Points, in no order, along strands that fork and pass close to each other.
In the rows, zero is written as 128.
Two points are linked if the straight distance between their rows is under 126. Some points are linked to none.
(181): [157  79 120  84 131 147  83 126 116 100 140 150  96 133 139 131  92 105
 128 117 110 169  79  61 131 152 218]
(308): [120 130 138 132 127 150  97 142 123 131 114 175 153 102 133 107 138 157
 185 139 157 193  86 127 136 133 161]
(798): [ 96 134 112  95 101 111  80 121 114 110 132  99 145 155 132 135  84  46
 110 104 163 112  63 112 156 135 167]
(468): [ 98  86 105 130 116 127 128 111 143 120 131 125 121  95 124 167 131 163
 192 116 113 151 135 119 120 157 159]
(21): [147 148 130 155 159 183 136 100 139 106 102 166 129  89 116  57 109 128
  80 131 141 128  95 103 136 151  95]
(514): [153 107 136 179  91 102 145 121 127 159 127 113 149 124  91 158 136 146
  86 137 114 126 123 157 114 123  78]
(610): [104 153 114 122 135 155 187 109 177 155  97 115 127 133 112 104 130 132
  72 150 122  48 186  95 137 122 103]
(201): [153 142 150 163 104  90 149 146 104 111 166 153 124 121 109 172  83 122
  92 169 126 105 103  86  93 182  83]
(822): [114 161 141 172  93 106 148 127 123 132 124 146 133 133 114 114  83 112
 101 187 140  88 127  66 108 156  73]
(724): [132 135 124 175 123 101 194 147 155 126  97 148 104 160  97  74 115 125
 152 187 137 109 174 149  63 128  31]
(496): [141 138 114 172 140 122 198 151 136 122  89 157 107 132  99  90 117 113
 109 165 134  84 110 131  76 161  43]
(198): [125 153 130 160 122 108 158 165 139 129 125 156 115 155 100 126 131 107
 201 192 130 127 182 127  80 135  40]
(447): [111 172 140 171 113 169 129 117 109 165 147 169 168 119 147  96 142 139
 116 133 162 170 137 126 153 107 112]
(405): [112 126 134  95 115 112 106  75 143  88 136 121  63 190 152 131 110  32
 115  60 100 117 102  91 148 102 171]
(85): [ 99 182 139 169 117 144 144 142 144 125 128 150 147 114 122 109 137 138
 183 170 148 120 179 105 105 133  67]
(784): [120 153 111 131 142 144 181 134 159 158 135 134 141 131  93 135 177 139
  69 126 121  61 183 147 111 123  79]
(305): [126 138 167 121 122 155 117 147 113 113 132  96 154 125 129 187 161 116
 146 137 117 158 138 103 156 120 152]
(903): [129 170 119 161 102 104 196 124 168 153 113 148 140 167 111  89  82 179
 157 180 130 102 199 151  67  97  44]
(629): [158 109 167 137 109 164 107  85 159 100 154 171 136 118 121 146 136 120
 129 108 105 194 147  56 115 152 149]
(63): [131 122 121 128 106 104 109 164 100 132 110 106 146 126 115 157 135  85
 155 166 148 104  74 124 129 161 125]
(315): [146 166 134 143 123 161 135  96  84 167 135 151 140 131 135  96 119 125
  69 126 154 196 114 159 160 124 111]
(252): [118 153 127 154 154 156 160 159 137 124 105 124 135 101 105 107 162 156
 152 157 130 110 148 153 115 139  77]
(194): [159 143 128 101 138 135  99 103  60 165 137 135 125 133 160 107 128  85
  88 112 122 176 102 193 164 154 120]
(541): [135 128 168 139 142 103 121 124 116 157 152 106 138 129 128 142 199 111
  60 113  94  85 182 171 139 115  99]
(16): [149 112 116 138 100  78 178 164 124 122 109 122 107 169 107 153 101 124
 208 191 116 145 140 149  62 143  67]
(39): [132 141 168 168 112 146 143 150 147 100 131 132 162 111 117 180 154 146
 176 129 125 151 171  86 112 127 133]
(359): [153 147 121 113 185 192 182 156 160 121 137 144 143 113 158 143 176 130
  79  82 143 115 134 142 153 107 118]
(331): [146 140 112 115 131  96 162 175 114 129  86 150 124 144  78 118 147  94
 128 177 120  77 100 167  82 182  59]
(783): [159 126  87  97 145 162 143 160 120 159  76 121 148 127 135  98 148  92
 133 114 175  97  55 170 154 131 134]
(696): [ 88 106 135 124 128  49 109 132 123 135 151  77 109 149 159 163 171 139
 137 100 114  84 152 148 154  84 163]
(165): [158 136 162 101 188 114  86 137  99 134 121 129  96 144 176  77 171 150
  85 115  91 162 146 172 165  59 185]
(82): [168 140 134 161 167 153 127 156  91 107 105 166 122  84 126  78 103 123
  92 144 140 105  72 121 122 177 103]
(509): [111 135  98  97 112 110 158 162 141 126 122  76 122 146 102 187 133 129
 214 162 135 100 153 132 108 127 129]
(551): [105 114 148  84 130 109 110  90 141  92 125 121  56 179 165 135 130  88
 143  83  74 132 133  93 163  67 200]
(439): [102 118 140  71 116 134 116 120 113 121 134  78 134 152 155 179 149  89
 144 100 118 132 133 120 164 122 186]
(923): [111 114 151 162 130 120  87  64 158 115 140 166 126  72 110 103 134 154
 100 119 101 166 150 132 114 138 117]
(335): [ 94 141 147 169  99 121 132  70 164 117 145 149 152  84 110 124  99 171
 130 125 126 139 173 104 106 146  94]
(171): [130  65 119 121 119 125  95  98 123 113 132 130 100 112 133 159 115 111
 143 115  95 167 111  89 132 147 191]
(188): [146 129 121  96 156 167 121 114 103 152 119 122 131 108 143 108 159  84
  76 104 104 125 123 189 163 153 109]
(835): [120 101  81 132  98 110 159 115 174 137 161  89 117 139 119 172 117 174
 204 118 156 125 168 112  91  79 177]
(742): [106 113 103 120 114 124 122 143 125  76  93 133 115 121 118 140  72 109
 179 135 148 128  64  65 117 140 187]
(90): [120  96 128 113 139 137  63 134 115 152 113 182 134 118 135  87 111 146
 129 133 134 201  73 131 141 129 185]
(728): [136 117 133  83 128  86  52 128 119 148 131  87 160 147 147 111  97  50
  97 112 151  84  73 156 143 183 159]
(152): [110 113  70 141  98 114 145 131 150  86 120 112  92 141 108 146  71 117
 207 137 168 113  89  77  98 126 153]
(89): [135 164 124 187 122 115 166 126 176 158 148 134 149 121 104 103 119 213
 141 137 159  90 208 135  79 102  69]
(92): [102 123 108 109 113 132  97 146 100 108 100 101 135 128 125 138  92  97
 155 131 156 126  62 105 157 126 166]
(191): [135 120 133  89 137 121  75 111  70 147 118 128 111 145 162 105 118 111
 118 100 107 179  97 175 188 116 158]
(345): [ 83  86 123 128 109  62  93 100 134 125 124  80  94 149 131 137 126 112
 126  89 111  87 112 162 166 102 144]
(928): [135 147 120 171 157 103 151 137 140 133 161 121 142 107 120 119 158 228
 108 117 153  92 190 130  76 130  95]
(128): [103  88 122 109 153 138  78 120  92 129 110 122 113 105 141 108 134 146
 136 101  96 136 111 160 173 138 144]
(670): [146 186 130 113 136 164 168 147 107 152 103 164 148 158 127  88 126  87
  81 144 162  88  84 131 136 167  61]
(685): [ 66  99 120 104 163 119  76 126 125 121 114 126 107 112 147  88 131 163
 130 105 105 135 121 150 164  90 197]
(638): [172 110 137 132 153 126  85 162  70 117 146 150 123  88 125 111 108 128
  86 140 139 101  63 129 140 167 139]
(341): [151  87  98 117  60 100 184 117 135 150 122  93 149 163 134 192  78 133
 150 135 123 137  88 125  92 121 151]
(354): [125 112 162  87 147 114  78 114 123 116 135 141  84 151 174 125 144 118
 149 115  66 184 140 115 172  82 192]
(57): [132 107 124 157 107 112 152 109 152  98 120 144 131  88 115 155 102 160
 198 140 123 160 120 120  81 176 120]
(674): [168 111 108  81 144 122 103 137 105 166 104 114 158 132 147  85 122  58
  89  93 158  86  55 179 150 170 148]
(380): [149 134 136 144 118  95 157 129 158 130 146 110 158 118 129 157 108 237
 195 143 134 149 162 169  74 107 110]
(501): [134 102 112  74 132 130  62 142  88 128 129 168 120 135 147 110  57 118
 117 122 132 188  72 102 145 139 214]
(585): [157 145 108  94 178 178 189 182 159 129 109 124 142 127 125 146 190 118
 121 111 146  83 131 165 134 124 105]
(406): [151  83 107 104  76  87 148 114 118 126 129  83 126 150 118 199  81  91
 111 125 125 114  86 112 101 162 164]
(288): [137  94 120 151 160  98 145 148 131 139 147  90 127 115 119 130 181 220
 108 111 133  93 154 161 113 117 121]
(826): [128 120 105 137 122  95 154 156 144 136 139  77 132 122 110 174 124 190
 204 159 136 122 171 146  89 108 130]
(283): [127 139 128 125 155 169 136 147 102 130  92 110 142  98 109 123 152 122
 117 140 118 111 110 164 149 161  90]
(520): [115 146 134 157 151 147 141 128 125 153 156 132 141 111 138 116 187 133
  58 107 127  87 192 133 127 103 104]
(905): [165 157 173 111 150 134  82 115  95 118 168 116 117 147 167  93 164 130
  80 119 100 182 174 165 171  75 137]
(481): [131 180 134 144 121 146 128 124  92 159 144 157 150 133 140  94 104  92
  72 170 162 103 101  87 138 151  87]
(673): [175 122 130  99 184 169 127 132 118 136 112 128 126 117 147  92 164 130
  66 105 125 176 130 181 160  81 179]
(233): [ 80 133 102  71 102 122 129 147 133 133 129  76 135 157 123 185 145 102
 186 126 138  88 127 130 151 148 137]
(891): [149 126 159 168  95 160 151 101 141 115 148 145 141 118 118 180 138 112
 134 108 106 149 172  58 106 147 124]
(925): [150 120 143 152 152 163  73  91 146 111 128 173 124  89 109  58 118 132
  73 135 121 170 109 115 126 146 120]
(34): [172 119 103 109  69  93 189 155 134 160 114 115 149 185 124 191  95 140
 199 174 117 140 120 147  69 110  99]
(873): [127 131 178 112 129 161  77  98 142 115 165 186 137 128 152 124 135 139
 122 106 101 222 151 100 145 122 154]
(733): [ 69 126  71 123  93 124 146 110 152  92 142  96  98 148  95 165  84 121
 169  95 153  99 113 116 122 108 136]
(743): [ 45 122 104 108 134 125  80 106 124  88 129 129  98 138 133 119  94  99
 117  80 112 136 122 129 158  78 176]
(69): [ 93 146 131 160 129 145 145  67 160 141 129 121 135  87 118  88 109 147
  74 143 119  96 188 103 126 131 104]
(526): [108 184 128 153 106 167 144 119 122 184 116 148 162 134 139  82 127 103
  89 153 162 107 148  95 152 109  93]
(603): [130 124 173  80 143 138  72 122 128 129 149 161 117 146 161 112 131 160
 128 115  93 235 149 140 154 100 190]
(704): [ 47 115  89 119 116 132 117 113 158  69 134 117 100 131  96 143  78 154
 148  77 125 121 128 107 130 100 173]
(615): [166 123 142 135 125 105  96 160  89 144 143 127 146 121 114 139 142  95
  92 145 154  86  62 134 134 181 106]
(105): [135 173 131 119 166 201 187 120 172 128 124 134 142 127 159 104 131 134
  67 105 157 104 158  89 167  90 121]
(874): [141 132 153 151 107  94 170 121 169  93 119 133 137 113 118 142  89 195
 216 144 133 164 141 155  70 147  83]
(376): [142 156 179 119 125 152  91 125 100 122 170 107 149 136 150 155 167 108
  96 116 106 166 176 125 169 107 120]
(751): [160 136 109 133 186 161 196 187 166 119  91 114 112 111 106 118 180 144
 164 144 147  87 142 158 111 117  93]
(253): [103  97 146 143 125  97 106 144 119 137 167 119 119 134 155 162 189 164
 165 101 114 123 165 118 142  99 156]
(234): [117  99 146 155 166 115 104 143 123 144 144 132 116 114 149 104 210 187
 117 101 129 120 148 147 146  89 146]
(814): [154  84 113 103 104 102  95 105 108 114 141  91 108 121 131 178 107  65
 113 130 102 136 103 106 122 163 170]

Follow the links from the first point to the second, and from the first to the third. Name the last point that the two ways share.
(903), (315), (501) | (198)
(335), (496), (585) | (252)
(743), (16), (105) | (252)
(191), (331), (380) | (198)
(481), (69), (341) | (194)
(783), (188), (69) | (92)
(92), (468), (201) | (194)
(674), (89), (335) | (92)
(733), (308), (233) | (171)
(308), (905), (724) | (171)

A fork is a point with three links, a tip a point with one. Leave the first point through the second and follow the links. Name the first fork or tip that comes.
(405), (551) | (305)
(345), (696) | (724)
(638), (82) | (541)
(742), (152) | (194)

A fork is a point with three links. Follow the links from the first point to the second and name the forks in between, in order.
(89), (90) | (724) (198) (171)
(905), (724) | (305) (826) (171) (198)
(191), (629) | (194) (252) (198) (171) (826) (305)
(194), (615) | (92)
(728), (315) | (92) (194)
(925), (724) | (92) (194) (252) (198)
(308), (526) | (171) (198) (252) (194)
